Points, in no order, along strands that fork and pass close to each other.
Points whose rows are less than 51.8 apart are linked; no others are. Some points are linked to none.
<825>: [ -5   4   1  12   3   4 -34   5 -10   0  19  17  -7  -9  15   8 -14   6
  -1  -2]
<40>: [  4 -12   6 -10 -21  -8  -3   6  -4  -2  10   7  17  -3   3   7 -16  -6
 -13  10]
<251>: [ -6 -10  -2   8 -21  34 -15   1  -4  27   0 -10 -13 -20  -7 -12   0 -16
   5  -8]
<190>: [  1   7 -12   8 -24  -8 -17   4 -13  -4  -8   1 -12   5   9  -7 -26 -16
   2   1]
<863>: [ 19  -7 -11  16  16 -27  38   1  -1   9  -7  -6 -26  -7  12 -15  11 -15
  -2  -4]
<729>: [-11   2 -16  11  -1 -12   0  -3 -14 -22  10  11 -22  26  20  11 -26  12
  -9  -6]
<64>: [ 11 -17   0  13   5 -10  45   5   4   5   7   5  -7  -1  14 -11  -1   7
 -16  24]
<421>: [  0   4  -9 -10  -3   0 -26   7 -11  13 -14 -13  13  14   4 -17   5 -12
  15   0]
<457>: [  4  16 -13   6 -14 -11 -19  27 -14 -12 -12  -7 -21  27   5  -9 -26 -14
  -3   0]
<13>: [  1 -16   6   0 -11  32 -15  12 -17 -15  30   0  -5   3   5 -13 -27  21
 -16 -15]
<833>: [ -4   4 -20  -2  -3 -22   6   1  -7  11 -44  -9   8  10  15   3  15 -11
  22   0]
<782>: [ 17 -25   8  -8 -12  43   0  -3 -19   4  15  -5   3  -3 -13 -12 -15  -5
   9 -27]
<451>: [-27   2  -2 -14   0 -10  -2   6  20   9 -14  -9  -7   7   8  -1   3   4
  -7  15]
<63>: [  7 -18   4   6   1  14  16 -14  -9  16  13   0   8 -14  -5  -8   8  -4
   1  -6]
<212>: [ 20  -6 -17  24   1 -33  38   4  -8  -7  12   6 -35   1  25   2   0 -15
  -6  -9]
<648>: [  3  -2  14   5  17 -14  42  -6   9 -29  19  13  25  -9  -1   7  -7  19
  -7  28]
<920>: [-29   1  -4 -12  -1  20 -14  -6  17  23 -31  -3   7 -14  12   5  18   5
  21  -4]
<47>: [ -1  -1  -6   5   7 -44   9  16   0 -13  -1   3 -15  44   9  33  -4  -7
   0  10]
<15>: [-21  28 -14  -2   2  -8 -31   4   6 -10 -11 -11 -26  38   5  10 -12   8
  -5   3]
<770>: [-17  10  20 -22   2  -5  -8  -2  29  15  -6   5  15   3 -11  30   7   3
   2  22]
<218>: [ 27  -1 -10   8  18 -12  29  -4  -3   5  -1  -4 -34 -16   6 -30  13  -1
 -13 -10]
<664>: [ 14   2  -4  -2  -1  16 -16  -5  -2  27 -33   5   9 -37  -4  -3  20 -12
  20 -19]
<28>: [-23  21  -1  -3  -9  14 -46  10  -2 -12   5 -25 -16  28  -9   7 -25   8
  -2   3]
<907>: [-29   9 -10 -12  -5   4 -35   0   6   7 -34  -4  19  19   3  32  21  12
  12   6]
<418>: [ -7  -2  -3  -6  13 -21   2  -8   1   0  15  -7  12   6   7 -11  10  -3
  10   0]
<503>: [-10  10  17 -12  14  -4  -9  -7  21   6  17  16  10  -3   0  15   0  11
   3  10]
<151>: [ 11   5 -16  -9  -5  -2  -6   1 -16  19 -16 -24  -9   8   1 -22   2 -18
  15 -13]
<553>: [ -5   9  -7   0   3 -18  -6  -9  -6 -25  34  -1  -8  22  20   7 -12  14
  -8  -8]
<491>: [ 11 -17  10  -2  -7  11  -8  17  -6 -14  40  -2   4  -1  17  -2 -20  29
 -17   1]
<905>: [ -9  -6  -8   5  20 -30  22  -8  -2  -4  -4  -5  22  -1   2  -4  11  -6
  15  11]
<650>: [-12  -2 -13  10   5 -32  -8   8  -7 -19   4  -1 -34  42  10  33 -16   7
 -11   0]
<765>: [-22  -5 -13  -6   6 -35 -24  16  -3  -6 -25 -16  -7  37   7  26  10  -2
   1   7]
<561>: [-19   7  12 -22  -5   7 -39   8   8   0  16 -11 -16  19  -6  14 -20  18
  -8   2]
<855>: [-20  17 -11  -9 -14   3 -48   5  -1 -16 -37  -7  17  23  -6  21   0   2
  11  -2]
<478>: [ 27 -11   8  -4   0  24  -5  -5  -2  18 -12   4   4 -48 -29  -5  24 -18
  11 -23]
<440>: [ 25  -2   2   2  -7 -12   2  27  -8 -11  34   3  -8  15  27   0 -18  27
 -18   5]
<602>: [-10  -2  -3   3  15 -35  18   7   9 -13   5   8  -2  30  15   9   3   0
 -12  20]
<623>: [ -1 -14   6 -19  -5 -18 -13   6  -5 -25  13   8  16  -2   1  14 -18   7
 -12   1]
<242>: [ 23  -3  -3  -3 -21   2  -3  10 -15  -3   1   1  -2   0   1 -12 -21 -10
 -10  -6]
<278>: [-19  -1  -9   0 -23  13 -16  -6  -1  14  -4  -5 -13  -6   6  -3 -13  -9
   3  -6]
<146>: [ 37 -15  23  -2  -2  33  49  -9   9  -3  19   1   8 -43 -36  -6   9  -3
 -10  -5]
<90>: [ -7 -10  -1   2  16 -17  47 -15   5   0  -2 -15   8  -5  -8 -18  15  -1
   6  12]
<233>: [-33   9  -4   4 -17  33 -41  -7   2  -5   0  -3   1  17  -7  13  -3   2
  16 -17]
<693>: [ 27   0  -3   4 -22   0  23  -6  -8 -11   4  18  -2 -11   1 -10 -14  -9
 -16  -8]
<826>: [-10  14  -5 -12   0 -10 -41  13  -6 -10 -11  -4  11  18   0  -1  -6  -3
   7  -4]
<916>: [-10   0  15  -4   9  24 -23   5   9  11  16  23  -2  -2   1  13 -12  11
   0   0]
<61>: [-11  21 -16  10   4   8 -17  -7 -13   4 -31  11   0  27  10   4  -8   4
  13  -5]
<625>: [ 27 -14  17 -10  -6  23  28  -8   7   0   5  14   5 -42 -21 -11   2  -6
 -10 -12]
<360>: [ 16 -11  14   7  19   5  40 -15  -5   7  -3 -10  22 -42 -27  -5  10  -8
  13  17]
<163>: [ -3  -1  -3  -4  -7  -5  -4 -13  -6 -21  35  -4   9  21  13 -11  -1   4
   4 -10]
<762>: [ 21 -18  -8   8   3   1  26 -14  -7   8   3 -10 -23 -36  -7 -24  18  -4
 -21 -11]
<368>: [ -7   1  -9  12   7  -7  -3   0 -10   6 -18  22  -3  19  14  -2   1   1
   1   3]
<71>: [  2  11   0  11   6   2   9  -8   4  15 -12  29  -8   0   8  -5  -5   2
  -3   3]
<258>: [ 20  11   5  12  16  -9  33 -17   9  -9   5  13  17 -23 -10 -20  20 -10
   1   3]
<582>: [-15  36 -15   2   0 -19 -37  14   0   1 -24 -24 -19  36   6  14  -9   0
  14   3]
<50>: [-32   3   3 -17  15 -28 -32   3   4  -7 -12 -13   1  30 -13  33  12  14
 -16  10]
<91>: [ 17  10  -8   9   1 -18   4  25 -19 -17  -7   1 -24  39  14  -8 -24  -9
  -3  -5]
<709>: [ 23   7  -1  16  11 -18  15  23  -4   0   6  12 -21  24  21 -17  -3  -2
 -14   5]
<371>: [ -9   4   8 -16  -4 -25 -27   0  -1 -18  25   1  12  17  -5  26  -3   4
 -14   7]
<802>: [ 14  12 -10   3 -11   3   5 -15  -2  23 -37  -3   6 -24  -5  -5  23 -19
  14 -11]
<786>: [ 12 -12   9   7   2   6  49  -8   8  -4  15   2   2 -24  -1 -13   2  10
 -19  14]
<536>: [  8   5  24  -4   9   7  10  -1  22   6  30  18  15 -21  -1   4  -1   1
  -3  13]
<111>: [ 14   6   8   9  -2  -8  13  -2   9   8  39   0  -3 -19   9  -3   7  -3
  -9  12]
<239>: [-33   0  14 -21   5   5 -42   1  16  -1  -2  -1   1  21 -10  27   8  14
 -10   8]
<801>: [ 10  -9  15  15  11  -1  57   1   5 -21  17   4  17 -38  -6  -8  -6  17
  -9  28]
<699>: [  4  31 -11  12  -6  26 -26   1  -1  18 -33   2   4  14   0  -3   6  -4
  22 -11]
<290>: [-26   2   9 -18  22 -33  -4  -3  16 -13   0  -4  10  22 -11  27  12  13
 -10  27]
<549>: [-28 -16  18 -20  21   7   8 -12  16  -4   5  -3  31 -11 -12   2  12   9
  16   3]
<557>: [  7   7   4  14  15  -7  39 -18   5   1 -18  -6  20 -38 -22 -11  23 -18
  18  17]
<644>: [-14   1   8 -10 -10  18  -3 -22   6  13   6  -2  16  14 -10   9   4  -6
  18  -5]
<705>: [ 15  -9  -7  18 -15  25  -5  -5 -12  21 -10  -9 -20 -13 -11 -21   4 -14
  -8 -10]
<573>: [ 10 -14  11 -17  -5  10  12   4   6  -4  33   2   3 -16  13   4 -20  26
 -14  -3]
<656>: [ 28 -13  -5  11 -10  26  10 -10  -2  20  -6  -6 -24 -31 -23 -19  14  -9
 -19 -15]
<249>: [ -1  20   4   5  -6  38 -25  -5   5  16 -10   8   4   1 -10 -13   8  -7
  22 -24]
<704>: [-24  -1   9 -15   3  11 -18   0  19  16 -24   2  27   4  -3  21  19   5
  13  14]
<454>: [ -7  -4  -4  10   0  39 -25   3 -17  -8   8   2 -10   5  -3 -15 -28   6
   3 -16]
<939>: [ 20  -9   5 -12  -8   1  33   0   9 -13  25  -1  -1 -22  13 -10  -8  27
 -20  -2]
<399>: [ 17 -21  13  -1   1  18  14 -12   6   7   2   6   7 -58 -32  -3  23 -17
   0 -16]
<740>: [  2  -7  -1  14  14 -23  22  21   1  -5  20   5  -5   7  20  -9   5   9
 -16  17]
<364>: [ 29  -9  22  11  14  18  59 -12   8  -6  10  -5   8 -55 -37  -7   9   5
  -2  13]
<324>: [-14 -10   2  -5 -10  35  -8  -9   2   4 -12   8  30 -21 -11  -7  27 -18
  32 -31]
<743>: [-14   2 -16  -5  -2 -33 -10  17  -1   3 -39 -10   6  27  16  14  16 -12
  15   9]
<514>: [  9   5 -13  -4  -6  -8  19  -8  -6  12 -29  -7  -1  -2   0 -18   8 -16
   8  -9]
<162>: [-10   9   2  13 -11  39 -34   0  -7 -10   7   9   0   0  -9  -9  -9  -8
  11 -23]

A fork is a point with three links. Follow the links from the first point to the second and name the forks in between, in order.
<650>, <454> => <740> <786> <491>
<278>, <418> => <190> <740>
<90>, <218> => <740> <190>
<826>, <360> => <514>
<258>, <290> => <514> <50>
<242>, <368> => <190> <740> <786> <491> <162>

A fork is a point with three links, a tip a point with one. Leave the first point through the second and follow the links. Name the first fork or tip that comes.
<163>, <553> => <740>
<802>, <664> => <258>
<278>, <251> => <212>
<47>, <650> => <90>
<146>, <625> => <514>
<218>, <762> => <190>
